Points on a hilly landscape, in no order, each with its height.
From any point a ball rolls to the lowest of the 2 points nearest to it. It stops when none of these is lower. Distance is the straight distance between rows; heights are no part of it.
(971): 21  -31  -21  22  3  6  -5  6  -1  -7  15  0  0  -3  -47  14  22  12  -29  7  1  2  -12  7  0  13  6  -26  23  6  12  -2  -10  -15  -20  18  -47  -28  -18  11  -20  -6  -33  9  22  -4  4  -12  -13  -3  1  h=66.0
(31): 8  -13  20  -31  -44  32  -34  -14  -5  -29  0  32  -2  15  -29  -29  21  -41  -7  6  -31  -42  -25  2  15  13  -17  -14  -13  -23  -10  -1  2  14  5  27  38  32  8  -1  33  -11  -40  -23  29  9  -30  -48  47  -20  -25  h=48.5
(423): 27  -5  -14  13  -32  15  22  36  20  -4  35  -28  -3  16  -12  8  11  -5  6  20  8  -25  -28  -9  -13  -1  -22  -22  36  -6  24  10  -13  -32  8  17  -9  -16  4  -3  -6  -20  -30  18  18  -13  -14  -2  -14  -6  53  h=58.1
(605): -12  8  -4  -15  -19  -31  26  16  -19  20  2  -18  3  -25  29  34  -6  -20  -13  -31  -6  5  22  -12  -13  -31  27  25  -4  28  45  -17  -13  8  -2  1  6  22  27  11  -10  -15  42  -25  -29  7  -3  14  -2  35  0  h=35.5
(42): 11  -45  -9  17  31  -38  14  15  1  18  15  -29  -5  -33  9  -6  6  24  -46  -23  0  26  32  -3  -2  -6  21  17  24  2  11  -2  -34  12  -25  -5  -31  -22  5  32  -8  -3  -1  -10  -11  -1  -4  5  -6  -16  -21  h=73.9
(491): -9  -29  11  37  27  20  -21  -4  29  -24  10  -21  26  27  22  -5  3  -2  23  -2  1  -18  -16  31  4  6  -26  5  -9  -24  -56  48  -6  -2  20  -1  21  4  -14  -13  13  -33  -36  -25  17  -4  17  -18  -10  -49  -20  h=55.9
(452): 12  -11  -52  21  -34  -7  24  18  -11  -4  2  4  -3  -9  -20  42  -4  -4  -20  6  10  6  26  7  -1  16  11  -15  30  -24  20  -17  25  -13  -16  14  -45  -12  -3  2  -16  12  21  24  -8  -7  -8  -1  -18  23  -17  h=66.5
(276): 11  -45  -28  20  -5  -24  12  18  38  19  58  -23  31  20  -1  32  -9  17  15  2  13  3  20  -8  24  10  33  13  -16  -15  -7  30  6  -3  11  -11  -28  -8  -5  15  -12  -13  10  16  -10  -18  -12  3  -29  17  13  h=46.9
(846): 15  -30  18  11  0  -10  8  3  30  8  9  -1  13  33  -3  -4  -14  16  30  7  9  8  -31  -5  -27  -9  0  33  -40  48  -26  35  19  -33  12  -29  -19  -25  -15  -6  -5  11  4  4  2  3  8  5  -30  -11  66  h=67.7
(1088): -1  19  22  -12  -22  -3  -24  -12  -19  7  5  22  5  6  -12  13  -1  -13  19  -10  -23  -17  -46  -48  4  -15  8  19  -47  45  24  18  -2  -10  -10  -8  19  -7  10  -18  7  -20  -16  9  8  -13  -12  -6  24  39  27  h=71.6
(982): 13  19  26  -24  10  5  32  4  5  37  -1  -25  -18  -8  -3  -24  6  14  -16  12  40  15  -11  4  -18  -25  -14  -6  45  20  24  -23  -14  -14  -12  -17  -21  -23  0  34  -20  12  5  7  4  13  7  23  -26  9  67  h=18.4
(993): 3  4  7  10  5  3  -38  -1  10  21  -6  33  -5  41  -12  30  -6  -8  6  -12  14  -4  1  -8  20  -44  17  28  -34  47  48  26  21  -34  6  -14  -7  26  1  -4  -5  -18  12  -22  21  1  -18  22  10  51  11  h=64.8
(476): 6  19  -3  -15  -14  -11  8  8  15  42  36  -26  6  6  19  20  -14  16  24  3  31  9  -10  -25  13  -7  16  11  9  9  19  -6  -2  -4  11  -15  -8  -22  0  3  -29  4  14  56  -30  -20  -13  21  -27  31  65  h=44.7
(418): 10  -1  -34  28  -13  7  21  25  19  -16  27  -35  35  13  34  25  -9  -6  21  -2  -9  -38  2  8  3  31  -21  -10  21  -18  -23  2  5  -19  29  10  -1  3  -16  -12  -17  -7  -6  3  -6  -30  18  16  -27  -16  8  h=39.2
(624): 8  33  2  -23  -13  -3  22  -24  -22  30  -37  12  -22  -8  4  6  -16  24  4  22  31  27  -1  17  -15  -7  6  -4  4  11  -5  -37  20  -11  5  -17  -23  -14  0  6  -8  48  49  21  -32  18  9  34  -17  34  33  h=32.7
(195): 14  20  9  -32  -1  12  48  17  8  30  -8  -17  -35  -14  1  -23  13  1  -21  18  45  10  4  6  -23  -31  -14  -21  62  -11  29  -24  -21  -17  -17  3  -17  -4  27  41  1  13  13  2  0  18  4  17  -11  -4  52  h=29.2
(246): 11  -17  33  3  -17  17  -56  11  8  -25  -5  26  -2  28  -32  -4  16  -15  -7  -2  -4  -28  -35  -10  6  -23  -25  -11  -11  21  35  25  3  -18  -4  12  8  -1  -4  -15  16  -18  -48  -32  43  -1  -25  -20  30  10  -1  h=59.6
(37): 21  -23  3  13  -9  -4  31  16  15  -1  -23  -12  -1  42  19  -11  -26  20  26  20  27  9  5  38  -23  -10  -8  11  9  -1  -12  21  23  -4  22  -16  -25  5  5  -19  -5  63  50  -19  -11  23  6  45  -26  -1  42  h=66.1
(218): 13  -25  7  -11  -37  19  -25  5  3  -30  8  32  3  26  -31  -10  15  -52  -5  4  -23  -45  -22  0  6  -11  -10  -1  -20  3  14  15  0  -15  2  16  18  23  10  6  32  -25  -45  -33  37  0  -40  -41  32  -6  -2  h=54.8
(882): -5  -3  33  -3  17  -8  -56  -17  4  -9  8  12  31  6  -3  7  9  -2  22  -26  -24  -18  -24  -31  25  -3  9  21  -50  35  6  25  -17  2  -1  -8  23  0  -3  -6  8  -26  -29  -11  18  -11  -1  -12  22  17  -3  h=69.7
(515): -3  -39  17  -4  27  2  -54  -7  1  11  -28  33  -19  30  -2  8  -10  6  -31  -19  2  7  39  27  28  -47  30  22  -38  23  27  43  18  6  7  -22  -5  34  -1  2  19  -6  28  -48  20  15  -7  13  16  40  -46  h=70.7
(665): -13  5  6  -11  25  18  -38  -18  -24  -15  -1  28  -23  -16  -26  10  17  -2  -30  -15  -9  8  20  5  35  5  17  -12  -3  -13  22  -24  -6  37  -23  8  13  10  -6  10  1  -9  -23  9  10  -8  -26  -22  40  16  -59  h=56.1
(1005): 7  34  6  -27  -27  -4  30  -7  -26  10  -44  12  -19  7  23  14  -19  5  16  10  22  24  16  24  -3  -23  7  9  -2  11  -2  -33  31  1  10  -10  -2  7  22  -12  -1  55  59  -11  -30  27  12  28  -1  37  6  h=37.9
(1131): 12  -7  18  22  2  17  -56  0  5  -2  -15  40  7  40  -34  21  10  -25  5  -7  0  -18  -21  -12  -1  -26  -4  5  -26  53  29  25  15  -50  -1  -3  -10  11  -15  -19  5  -29  -15  -31  34  0  -10  6  9  30  -6  h=62.8
(77): -12  -47  -1  20  29  -24  -19  3  -8  0  -9  -11  -2  -2  -13  -6  -2  2  -51  -22  -3  9  44  2  13  -7  23  4  -9  -15  9  32  -1  21  -12  -6  -12  26  10  5  4  -16  3  -33  15  12  -19  1  8  -2  -58  h=74.8
(424): 8  19  -13  24  23  31  10  -4  -16  -3  -33  -2  3  5  -5  6  8  -6  -22  -7  14  -10  11  27  -1  -6  -22  -20  28  25  34  -22  12  -26  10  14  -27  13  -8  4  -21  -7  -2  -40  33  -2  16  23  -16  9  1  h=41.1
(36): 6  0  -37  -4  -36  -22  32  34  28  -5  28  -39  17  -13  38  15  -21  -4  18  1  -1  -6  27  -27  1  18  16  -19  43  -47  -6  -5  7  5  8  14  15  2  5  -13  6  7  16  36  -52  -18  -23  0  10  -13  -34  h=13.8
(57): -16  42  5  -11  32  33  -24  -37  -30  25  -36  43  -18  9  -6  -5  -6  14  24  2  27  24  -13  10  -3  14  -2  0  -17  25  -8  -26  12  -17  9  -10  -8  -14  -30  -3  -20  22  7  6  6  7  17  15  -6  28  10  h=39.1
(708): 10  -18  5  -31  -7  -2  2  10  16  -17  25  -1  -5  1  -9  -23  14  -18  -1  11  -13  -11  1  -10  2  7  -13  -11  14  -26  -6  19  -19  19  3  14  30  10  30  20  21  -8  -28  -3  6  -2  -25  -38  23  -26  5  h=63.4
(199): 3  17  -5  25  4  3  -3  -14  -13  -10  -38  -12  -2  -21  -1  -12  -7  20  9  -3  -18  -3  -17  1  -30  7  -28  -29  11  7  -15  -13  5  4  15  8  -10  -17  -22  -27  -6  22  10  9  5  -5  32  14  -17  -16  4  h=26.4
(92): 22  16  6  -13  -20  -21  38  6  -6  20  -1  -34  16  -12  47  2  -29  13  19  -2  -11  4  -4  -13  -30  -13  -10  7  7  12  -5  -20  7  5  19  -25  2  -6  10  -16  -9  23  49  25  -46  -9  16  28  -34  -7  45  h=52.2
(367): -5  -34  22  -3  24  0  -41  -12  27  -6  38  29  18  19  -12  5  22  -11  10  -3  1  -6  -10  -17  28  -4  28  25  -52  38  13  17  -16  -1  -12  -8  8  15  4  22  3  -39  -39  -9  30  -11  -20  -39  16  21  -8  h=67.8
(735): 9  20  1  2  -30  18  -7  -23  -22  -37  -20  1  18  -12  -7  -12  14  -11  12  0  -41  -45  -38  -9  -7  21  -23  -23  -6  4  -24  -4  -13  -16  7  28  19  -11  -11  -29  21  -7  -26  -9  16  -3  21  -12  17  -27  -5  h=28.3
(842): -26  15  27  12  14  -2  -40  -15  -6  -23  -4  -1  -23  -27  4  -36  12  2  6  6  -34  21  -17  -1  6  17  -18  -11  -7  -32  -27  -25  -39  36  -17  16  34  -16  -17  -14  21  -11  -61  20  19  10  10  -1  37  -53  -42  h=71.5
(607): 11  -17  0  31  5  11  19  21  17  -17  -23  -10  13  30  20  -6  -15  10  21  1  19  -13  7  37  -7  -3  -23  1  11  -8  -12  21  20  -13  25  -11  -14  18  -7  -16  -10  34  27  -38  4  6  11  32  -26  -12  23  h=62.9
(876): -9  14  -6  0  1  -24  1  -7  -18  16  8  -15  13  -32  21  29  -5  2  -18  -39  -17  -4  17  -29  -1  -9  23  17  -1  27  35  -30  -9  15  -8  -3  1  2  9  -3  -7  -15  20  -10  -20  -15  1  11  2  32  -19  h=41.5
(391): -11  -13  11  11  17  -17  -3  12  -8  -14  -16  -9  -41  -43  -2  -53  17  2  -49  0  -39  27  17  -10  -10  0  -19  -13  12  -36  -5  -10  -14  36  -21  10  22  8  10  5  35  -1  -20  -14  3  19  2  -1  33  -48  -64  h=58.9
(550): -1  -37  20  -7  25  9  -21  18  30  4  59  4  2  18  -25  -1  26  -27  -9  -4  26  -11  0  -1  21  -13  16  10  2  19  33  17  -27  14  -19  -3  8  12  18  41  -8  -42  -52  -15  30  -7  -27  -35  15  8  -6  h=64.5
(1143): -5  30  15  -26  -23  -13  -29  -19  -31  -4  -41  50  -8  5  -7  10  -5  -25  -5  -14  -18  -10  4  -17  -9  -36  19  0  -31  16  23  4  31  4  -4  1  35  26  23  -30  15  21  31  -15  0  21  -13  -5  31  38  -14  h=47.1
(220): 2  40  -5  -4  -20  -1  -4  -27  -29  15  -15  26  -1  -27  -13  28  -7  13  12  2  -16  17  -30  -24  -31  24  7  -4  -15  19  0  -22  13  -9  -6  -6  -29  -38  -15  -14  -16  13  22  40  -20  -14  15  2  -25  22  15  h=19.9
(663): -23  -5  23  6  13  -10  -13  -16  3  -23  -18  -4  -17  -11  3  -44  -15  20  11  7  -15  14  1  5  -5  3  -22  4  -12  -29  -52  26  -12  29  20  -5  41  -2  4  -23  25  9  -6  8  -10  16  16  -9  14  -47  -22  h=66.6
(648): -18  43  -1  6  24  26  -32  -42  -12  -7  -2  5  16  -22  15  14  2  9  23  -23  -21  1  -22  -22  30  30  -5  8  -28  -5  -28  -31  -6  18  8  5  22  -16  -37  -20  -8  -21  -23  36  -7  -21  31  3  5  5  -29  h=29.8
(365): 10  39  -12  -9  -14  2  2  -36  -22  10  0  9  19  -21  9  14  -13  8  30  1  -24  -2  -31  -24  -12  39  -1  9  -30  26  -25  -28  11  -9  7  -4  -16  -37  -36  -20  -26  1  13  45  -20  -22  40  5  -39  7  30  h=25.7
(647): 0  -38  4  -14  12  1  -28  2  14  21  -26  38  -23  55  -3  12  -19  5  -12  -3  38  23  30  38  22  -46  38  40  -47  34  6  32  31  -9  5  -31  -18  33  9  9  15  8  31  -58  4  31  -25  21  20  53  -22  h=68.9
(956): -6  -12  -30  7  -15  -3  56  31  -2  16  25  -36  49  3  44  40  -11  -20  -2  -15  15  -17  32  23  17  16  15  28  4  -5  0  -15  18  -17  16  -3  -25  21  2  15  -33  -2  43  -23  -21  -14  26  37  -52  16  9  h=7.8
(1106): 0  -32  5  34  24  -13  -10  -6  39  -15  24  -37  26  8  23  -18  -3  24  16  1  -4  1  -13  4  4  13  -13  2  -2  -15  -51  45  -12  12  14  -5  13  -19  -20  -6  8  -19  -31  10  -1  0  11  -9  -8  -48  1  h=60.3
(773): 2  26  -25  -5  -7  -1  17  -19  5  10  20  -6  35  -17  30  26  -9  8  14  -12  -21  10  -2  -9  15  44  16  34  -35  5  -38  -18  10  -5  9  -19  -13  -17  -12  -2  -16  -9  25  26  -35  -22  42  12  -55  17  6  h=31.8
(444): 8  -6  6  28  14  -10  -25  -24  26  -6  16  -28  19  -5  28  -8  -11  37  31  -3  -23  5  -28  -19  -2  17  -8  1  -24  -2  -48  25  -19  15  18  -12  7  -27  -38  -17  4  -8  -20  37  -10  -17  21  9  -7  -36  23  h=63.2
(976): -1  -12  -18  -19  -21  -6  60  35  20  5  19  -19  0  29  15  12  -13  -22  5  17  35  -16  43  30  9  -8  11  17  17  -39  4  4  21  -5  6  8  -6  38  31  15  -6  15  50  -1  -14  11  -19  2  -7  10  16  h=42.4
(1105): 10  -11  -27  21  -9  19  35  7  8  -23  17  -14  30  13  2  8  8  -12  13  13  0  -25  -3  25  11  32  -22  -18  21  -28  -38  10  8  -19  19  21  -5  -6  -12  -1  -6  -11  -18  -10  10  -20  11  -11  -11  -29  5  h=47.0
(226): 7  -21  -37  10  -13  9  -1  5  -12  -22  2  12  6  -7  -32  27  20  -10  -25  0  -5  -16  18  7  13  15  9  -12  11  -9  24  -8  3  -4  -15  27  -29  1  1  5  2  -12  -17  -2  17  -7  -15  -24  4  14  -25  h=63.0
(645): 4  20  5  -38  6  14  57  20  6  23  -23  3  -35  -15  3  -31  19  -2  -23  25  31  12  18  23  -25  -28  -24  -23  41  -18  8  -18  -4  -17  -15  12  -6  17  37  36  18  17  24  -32  -4  24  4  -1  0  -7  22  h=38.9
(1017): -24  50  15  -7  42  30  -45  -57  -19  11  -15  21  -4  -6  11  -11  -4  33  31  -2  7  17  -30  -11  16  16  -5  6  -39  10  -18  -18  -9  11  9  -15  12  -23  -37  -16  -15  0  -12  30  3  -12  29  20  9  16  -1  h=34.7
(872): 5  34  2  -12  -15  -3  -4  4  -6  17  25  -11  21  -4  16  24  -15  2  24  -8  3  -18  -9  -40  13  2  2  2  2  0  21  -9  -10  2  15  -2  26  -11  7  -1  -4  -8  -3  42  -21  -24  -17  -2  4  23  26  h=38.8
(289): -34  1  18  22  14  -22  -36  -33  4  -29  -7  -5  -1  -25  9  -21  -5  18  20  2  -34  22  -7  -17  10  8  8  16  -25  -22  -44  1  -22  39  0  7  36  -16  -15  -25  26  -11  -19  39  -11  15  26  5  27  -39  -56  h=69.1
(927): -12  15  1  -25  -24  0  3  8  -4  -14  -17  28  2  14  -3  -6  -15  -28  -4  -8  -9  -21  22  -2  -6  -28  19  20  -21  -2  10  14  30  18  11  6  41  48  30  -10  17  7  43  -24  -5  15  -22  -24  22  17  -7  h=51.5
(1081): -4  12  27  -9  31  21  -28  -15  -15  24  -13  12  -32  -2  -35  -30  11  10  -6  11  24  27  -24  11  -8  -4  -7  -24  24  21  24  -14  -15  7  -10  -6  -1  -18  -16  16  -13  18  -36  8  27  5  -10  4  12  2  21  h=52.0
(570): 18  -14  -9  19  -10  15  -5  13  13  -4  27  -10  -6  15  -45  6  16  4  -4  25  21  -11  -35  2  -7  -3  -7  -26  34  10  33  6  -14  -26  -8  14  -34  -29  -9  11  -13  -13  -44  22  32  -6  -20  -8  -6  1  40  h=62.6
(1139): -9  -23  -15  42  14  24  -10  -3  8  -35  -1  -12  25  13  -3  -3  8  -11  0  2  5  -24  -4  46  17  20  -29  -12  9  -35  -47  32  5  -11  11  20  0  12  -24  -10  5  -16  -38  -27  32  2  18  -17  -7  -41  -36  h=50.3
(98): 7  -24  -38  30  -13  -24  -5  6  22  12  57  -26  38  -2  2  40  -6  17  10  -10  -6  0  -1  -18  27  25  29  -2  -13  3  -8  11  -3  -12  -1  -5  -42  -15  -20  10  -22  -25  -6  23  -12  -27  9  1  -40  9  3  h=42.0
(807): 2  -13  -27  -14  -30  -22  52  34  18  -5  10  -30  6  -5  26  11  -18  -8  6  8  11  -9  42  -2  -11  6  3  -5  33  -48  -7  3  6  10  1  6  3  23  26  2  0  13  45  18  -45  -4  -14  -5  0  -14  -12  h=29.7
(302): 6  5  8  -7  6  -13  10  6  -3  -3  -23  -7  -45  -35  -7  -45  14  8  -43  6  -11  24  7  -14  -24  -18  -30  -43  35  -26  20  -8  -23  15  -19  16  15  4  20  22  24  11  -12  -22  13  14  -1  2  22  -39  -26  h=53.3
(1048): 12  29  -13  21  -18  7  -3  -15  -22  -28  -40  -13  -3  -31  2  -19  8  6  -13  3  -44  -15  -13  -2  -26  18  -41  -47  14  -15  -17  -29  -1  -6  2  32  3  -9  -14  -40  17  6  -7  -20  13  -4  35  6  4  -35  -27  h=13.2
(903): -4  -30  -41  28  -16  -39  41  22  -7  -32  -13  -17  23  -8  14  -4  -7  -15  -23  -2  -30  -12  25  26  -20  22  -2  -13  6  -50  -41  14  15  0  -8  14  -14  17  10  -10  13  14  37  -28  -22  9  17  -3  -1  -46  -39  h=66.3
(660): 12  -30  15  3  7  -3  2  6  35  22  32  7  3  30  -20  3  7  10  25  16  14  16  -35  -11  -13  -13  14  41  -31  60  -5  28  -4  -37  -3  -23  -23  -27  -12  21  -5  -10  -18  7  8  -2  -11  -17  -26  7  61  h=69.6
(791): -28  5  4  11  45  32  -22  -8  -15  -16  -18  12  -39  -14  -18  -34  17  5  -25  9  8  21  13  28  11  10  -18  -14  16  -26  -7  -26  -11  19  -6  14  7  5  -20  3  2  -4  -33  -15  31  18  13  9  8  -31  -50  h=51.8
(3): 15  -18  -5  11  -3  -35  20  21  11  25  14  -39  -14  -39  6  4  -7  20  -33  -9  4  34  17  -18  -21  -14  17  -10  55  -2  34  -16  -23  13  -23  -12  -31  -25  8  18  -2  14  14  30  -34  3  -18  15  -9  3  -6  h=71.2
(692): -33  7  8  11  36  30  -28  -24  -28  -21  -40  41  -36  -15  -38  -27  17  6  -23  13  7  26  4  38  7  17  0  -5  -7  -2  -22  -28  -2  4  -6  19  -6  -4  -31  -7  7  12  -9  -3  30  24  14  -10  -2  -21  -44  h=47.7
(201): -5  -45  -14  5  6  5  14  19  43  12  56  -11  31  39  2  20  -7  7  35  1  43  -4  13  24  26  3  24  30  -25  -18  -36  52  11  -4  16  -13  -15  18  1  9  -12  -16  8  -3  -7  -12  -10  -17  -10  2  18  h=52.7
(432): 16  24  2  -11  -21  -19  21  10  10  45  10  -45  9  -17  35  5  -25  15  9  1  11  17  3  -22  -21  -5  1  4  27  8  3  -32  -1  1  9  -25  -20  -19  0  5  -28  11  39  53  -56  -13  -3  35  -32  12  41  h=48.8
(1042): -14  5  35  18  43  21  -55  -12  -6  -12  8  -1  -10  -5  -6  -19  20  -6  8  1  -17  8  -36  0  28  30  -23  -17  -3  -3  -3  -28  -41  22  -17  6  10  -14  -29  -3  -6  -25  -76  17  35  -13  4  -9  34  -20  -36  h=74.0
(159): -1  49  5  -6  -16  2  -3  -19  -41  4  -50  31  -12  3  -3  11  -25  -2  11  -5  -5  0  3  1  -8  -32  -5  -13  0  11  18  -7  38  -6  11  2  20  10  2  -37  3  45  54  -4  -13  9  0  28  14  35  -1  h=42.9
(1078): 3  4  -28  1  -8  13  -16  -1  -17  -25  5  10  -6  -18  -22  27  14  -11  -39  -14  -15  -6  19  -3  24  16  16  -22  20  -23  27  -29  -2  23  -20  32  4  10  0  9  2  -14  -23  1  9  -5  -23  -28  32  9  -60  h=59.5
(402): 12  -1  -5  -17  -33  -4  67  43  19  16  15  -33  -17  22  14  -3  -7  -16  8  27  42  -18  19  19  -4  -30  -14  7  38  -22  22  8  10  -35  -6  9  -17  21  33  8  -7  18  33  12  4  10  -17  20  -21  0  55  h=43.9
(1027): -24  15  10  -7  30  44  -29  -31  -9  -4  -33  51  -23  15  -33  -4  7  10  15  13  32  22  -10  28  7  14  -5  -5  -27  15  -15  -9  17  -9  7  6  -1  -3  -35  -13  -3  11  -13  -9  26  5  6  -3  8  8  -11  h=43.1
(475): 2  9  8  -18  11  6  15  6  -4  19  -35  9  -55  -17  -19  -43  12  12  -36  16  20  26  15  15  -24  -20  -22  -40  47  -29  17  -3  -3  19  -14  15  6  7  26  21  18  26  16  -26  11  32  -6  1  17  -20  -3  h=47.3
(661): -13  -10  10  -28  1  9  7  8  9  -6  -8  19  -13  16  -9  -15  10  -16  -8  0  8  -21  12  14  1  -9  -6  10  2  -13  0  19  22  19  8  3  24  34  21  21  8  -3  1  -29  14  7  -27  -29  21  -3  -6  h=57.1
(517): 14  20  -24  -4  -38  -16  7  8  0  -2  10  -31  16  -20  24  10  -18  7  23  -5  -17  -9  -15  -46  -1  17  1  -21  24  -18  -3  -16  -9  12  10  5  27  -22  -3  -25  10  1  1  48  -53  -25  -19  -1  26  -11  -5  h=29.9
(1075): -26  25  16  -40  13  8  2  -27  -6  -19  21  23  6  -9  0  -12  17  0  34  1  2  1  -12  -5  18  34  10  29  -24  -6  -52  -16  -15  31  10  -3  43  3  -4  6  11  -9  -27  23  -18  -4  5  -43  23  -11  -4  h=30.5
(656): -23  34  22  -50  20  1  3  -33  -20  1  -10  37  -4  -13  -2  -20  7  0  29  -2  6  15  -4  -16  5  8  16  18  -23  5  -30  -15  -7  24  7  -15  44  -8  16  11  9  21  2  22  -21  5  2  -25  29  9  15  h=37.2
(787): -19  31  30  -44  4  -1  -11  -14  -18  21  -22  46  -27  16  -10  -24  0  -2  20  16  33  16  -13  -7  -9  -18  -5  5  -12  2  -13  -1  1  11  2  -12  42  -4  19  4  4  25  -3  9  -16  19  -19  -16  29  14  32  h=42.6
(288): 18  -25  -4  -21  -26  -23  12  17  22  -18  24  -24  -12  -21  10  -31  7  -15  -21  10  -36  -7  1  -20  -12  11  -7  -27  21  -49  -8  9  -32  27  -22  28  22  16  30  22  37  -12  -28  -1  -4  3  -15  -36  38  -41  -27  h=68.8
(673): -2  -31  2  9  14  16  26  19  29  3  16  -22  21  41  18  11  -10  5  22  6  41  -8  19  45  2  -9  -10  27  6  -3  -22  39  9  -8  29  -26  -12  19  11  11  -13  -3  15  -36  1  8  0  16  -23  0  17  h=58.5
(615): 12  -3  -2  0  -10  5  -20  -3  9  28  -30  39  -15  62  -5  26  -30  13  11  11  27  19  13  17  11  -42  28  24  -48  44  27  21  36  -31  8  -28  -23  22  -4  -7  -3  13  36  -20  6  31  -17  47  3  56  5  h=66.7
(1124): 1  -7  -33  22  5  -15  11  -14  14  6  35  -13  44  -14  21  25  -3  17  13  -7  -21  14  -4  -7  15  50  19  22  -41  0  -56  2  1  -6  8  -25  -29  -28  -24  4  -13  -21  3  33  -19  -25  35  -7  -50  -11  11  h=36.2
(1072): 0  17  -6  18  11  0  14  -6  -18  -1  -29  -8  0  -19  7  -5  4  2  -20  -10  -19  -7  6  10  -22  -4  -16  -14  29  23  23  -19  4  -11  3  0  -12  -6  4  -5  -11  5  13  -35  4  3  22  15  -20  -1  6  h=34.8
(409): -5  -19  -46  30  -12  -8  40  33  11  2  30  -39  41  2  32  34  -3  -21  -15  -18  6  -19  32  18  13  20  5  -3  27  -25  -5  -9  7  -20  11  13  -21  17  -10  9  -30  -12  12  -25  -14  -24  16  13  -39  -6  -10  h=26.1
(405): -24  33  25  -20  34  4  -56  -29  -34  4  -22  40  -21  -14  -24  1  3  -3  -12  -7  -11  21  2  -11  29  -1  13  -1  -27  0  24  -15  -4  36  -29  -7  29  6  -7  0  -2  10  -18  16  16  5  -10  -14  39  28  -57  h=53.1
(1049): -12  41  22  -24  -9  -6  -55  -30  -50  -1  -27  42  -6  -10  -19  6  5  -3  -3  -21  -21  -4  -12  -32  4  -21  6  -6  -32  14  29  -3  14  14  -15  5  34  0  11  -24  12  16  8  6  1  3  -3  -8  44  44  -31  h=50.0
(22): -1  2  4  -9  -15  20  -12  -13  -7  -43  -20  12  6  -5  -3  -22  15  -27  0  2  -35  -35  -4  5  9  25  -22  -15  -5  -26  -36  4  2  9  10  34  30  25  -6  -15  33  -7  -25  -20  19  3  8  -27  29  -39  -42  h=39.3
(921): -8  -43  -24  27  19  -36  10  13  -7  -1  9  -14  3  -25  -1  -6  11  4  -50  -16  -17  8  33  6  0  2  16  13  -1  -22  -2  10  -20  17  -29  3  -10  -3  6  14  13  -12  -6  -11  -14  14  -5  -12  -5  -21  -45  h=76.2
(89): 19  10  -8  2  -21  -32  54  27  -13  -5  -2  -44  36  -23  59  1  -30  -1  9  -3  -43  -13  0  -25  -33  15  -3  1  15  6  -23  2  1  -4  13  -13  7  4  23  -37  -3  9  55  -1  -43  -10  36  14  -34  -35  18  h=56.8
(127): -20  14  38  -22  39  11  -28  -12  -13  25  -23  24  -38  21  -17  -33  5  19  3  13  40  30  -10  14  -8  -24  -5  -14  5  7  8  12  -6  15  -4  -18  19  -19  -4  13  1  25  -18  10  12  27  -13  2  14  8  22  h=48.1
(309): 12  41  -5  -4  -30  -2  13  -17  -33  27  -30  10  -9  1  -9  7  -19  10  19  11  11  16  -19  3  -43  -3  -10  -15  -1  20  11  -24  27  -15  -7  -9  -34  -26  -12  -12  -21  37  42  32  -18  -2  12  28  -25  28  52  h=27.2
(576): 15  0  -27  13  -24  -32  65  34  -8  -27  -14  -26  15  -23  27  -12  -16  -15  -12  7  -33  -6  12  8  -42  25  -10  -13  18  -27  -41  -3  13  -16  -2  -4  -10  14  20  -17  8  24  51  -17  -26  7  33  -2  -20  -48  -6  h=61.9
(74): -28  -20  18  -5  22  -13  -11  -10  11  -15  -11  -4  -23  -18  5  -43  3  5  -17  3  -27  17  32  -1  -3  -4  -10  -4  -1  -37  -25  13  -5  49  3  0  39  16  20  1  33  4  -3  -15  -4  11  -5  -9  19  -38  -42  h=63.3
(1084): -9  28  -4  -12  -9  11  -7  -23  -9  -21  23  15  30  -20  -2  8  18  -4  34  -4  -32  -12  -26  -16  32  41  9  18  -28  -3  -53  -22  -19  14  3  15  26  -17  -15  -8  7  -19  -33  35  -5  -19  18  -34  10  -17  -18  h=21.5
(110): 25  -28  6  30  -1  -18  -12  -16  21  3  11  -20  13  5  -2  3  -14  33  19  1  -25  14  -30  -9  -19  6  2  -3  -32  25  -21  31  4  -3  3  -21  -24  -37  -34  -24  -12  0  -2  30  0  -7  19  5  -28  -16  49  h=65.5
(433): -1  9  16  -7  -18  -11  0  6  9  15  31  17  1  11  -21  9  -2  -10  17  9  1  -1  -37  -39  -9  -22  10  31  -36  55  25  8  -8  -33  -16  -13  0  -18  10  11  -8  -21  -21  19  8  -7  -13  -13  0  22  67  h=71.7
(187): 12  -8  -40  21  -10  -14  17  7  8  17  10  -32  0  -21  0  22  -8  18  -25  -9  10  25  24  -15  -4  13  22  -20  41  -14  26  -31  5  -4  -8  5  -53  -21  -14  8  -17  5  14  36  -25  -22  -12  21  -22  17  -12  h=69.0
(878): 6  5  -3  5  -26  0  48  40  12  4  21  -29  -10  11  9  10  -12  -20  10  24  29  -24  -10  -4  -23  -25  -19  11  25  2  35  1  -6  -36  -3  2  -13  -2  22  -4  -12  1  13  12  9  -12  -13  17  -39  0  72  h=51.2
(679): 5  -25  21  -14  23  2  -7  25  16  2  37  -6  -21  -5  -23  -7  32  -9  -18  -5  6  -3  -12  -16  12  1  9  -11  33  12  51  1  -37  15  -30  2  1  -9  12  36  -1  -25  -55  -4  30  -2  -24  -18  20  5  2  h=60.4
(390): -11  -49  26  1  40  -7  -53  -12  8  0  -11  29  -9  20  -22  -11  4  -9  -32  -7  3  4  30  20  19  -24  23  22  -21  8  24  40  2  15  -14  -22  3  23  6  13  16  -14  -2  -39  30  10  -30  -10  15  9  -44  h=72.5
(518): -15  15  -19  -19  -21  7  48  20  -14  10  6  -18  24  -9  39  35  -8  -16  2  -13  5  -11  37  20  7  -7  18  23  -4  12  10  -26  14  -3  11  -6  -5  27  24  1  -22  -5  51  -25  -28  -8  18  24  -24  27  7  h=24.1
(1150): 2  -4  -17  7  -12  33  27  16  8  -18  -15  14  -7  19  -8  14  10  -33  -5  1  17  -35  16  22  -4  -11  -22  -2  29  11  44  6  23  -36  12  21  -9  34  10  12  -9  -13  3  -46  33  10  -7  -3  -6  15  5  h=48.4
(1001): -1  3  29  -7  44  5  -12  8  -11  12  4  5  -25  -14  -20  -19  27  8  -26  -8  -1  9  -10  -16  -2  -4  -7  -19  34  14  40  -26  -34  7  -28  -9  0  -9  11  28  -7  -1  -35  0  25  7  -7  2  16  11  6  h=56.0

Where does a ball stop that starts at each point below?
(846) | (956)
(1088) | (1084)
(37) | (220)
(289) | (982)
(791) | (1084)
(1081) | (1084)
(423) | (36)
(89) | (36)
(42) | (1143)
(607) | (220)
(390) | (1048)
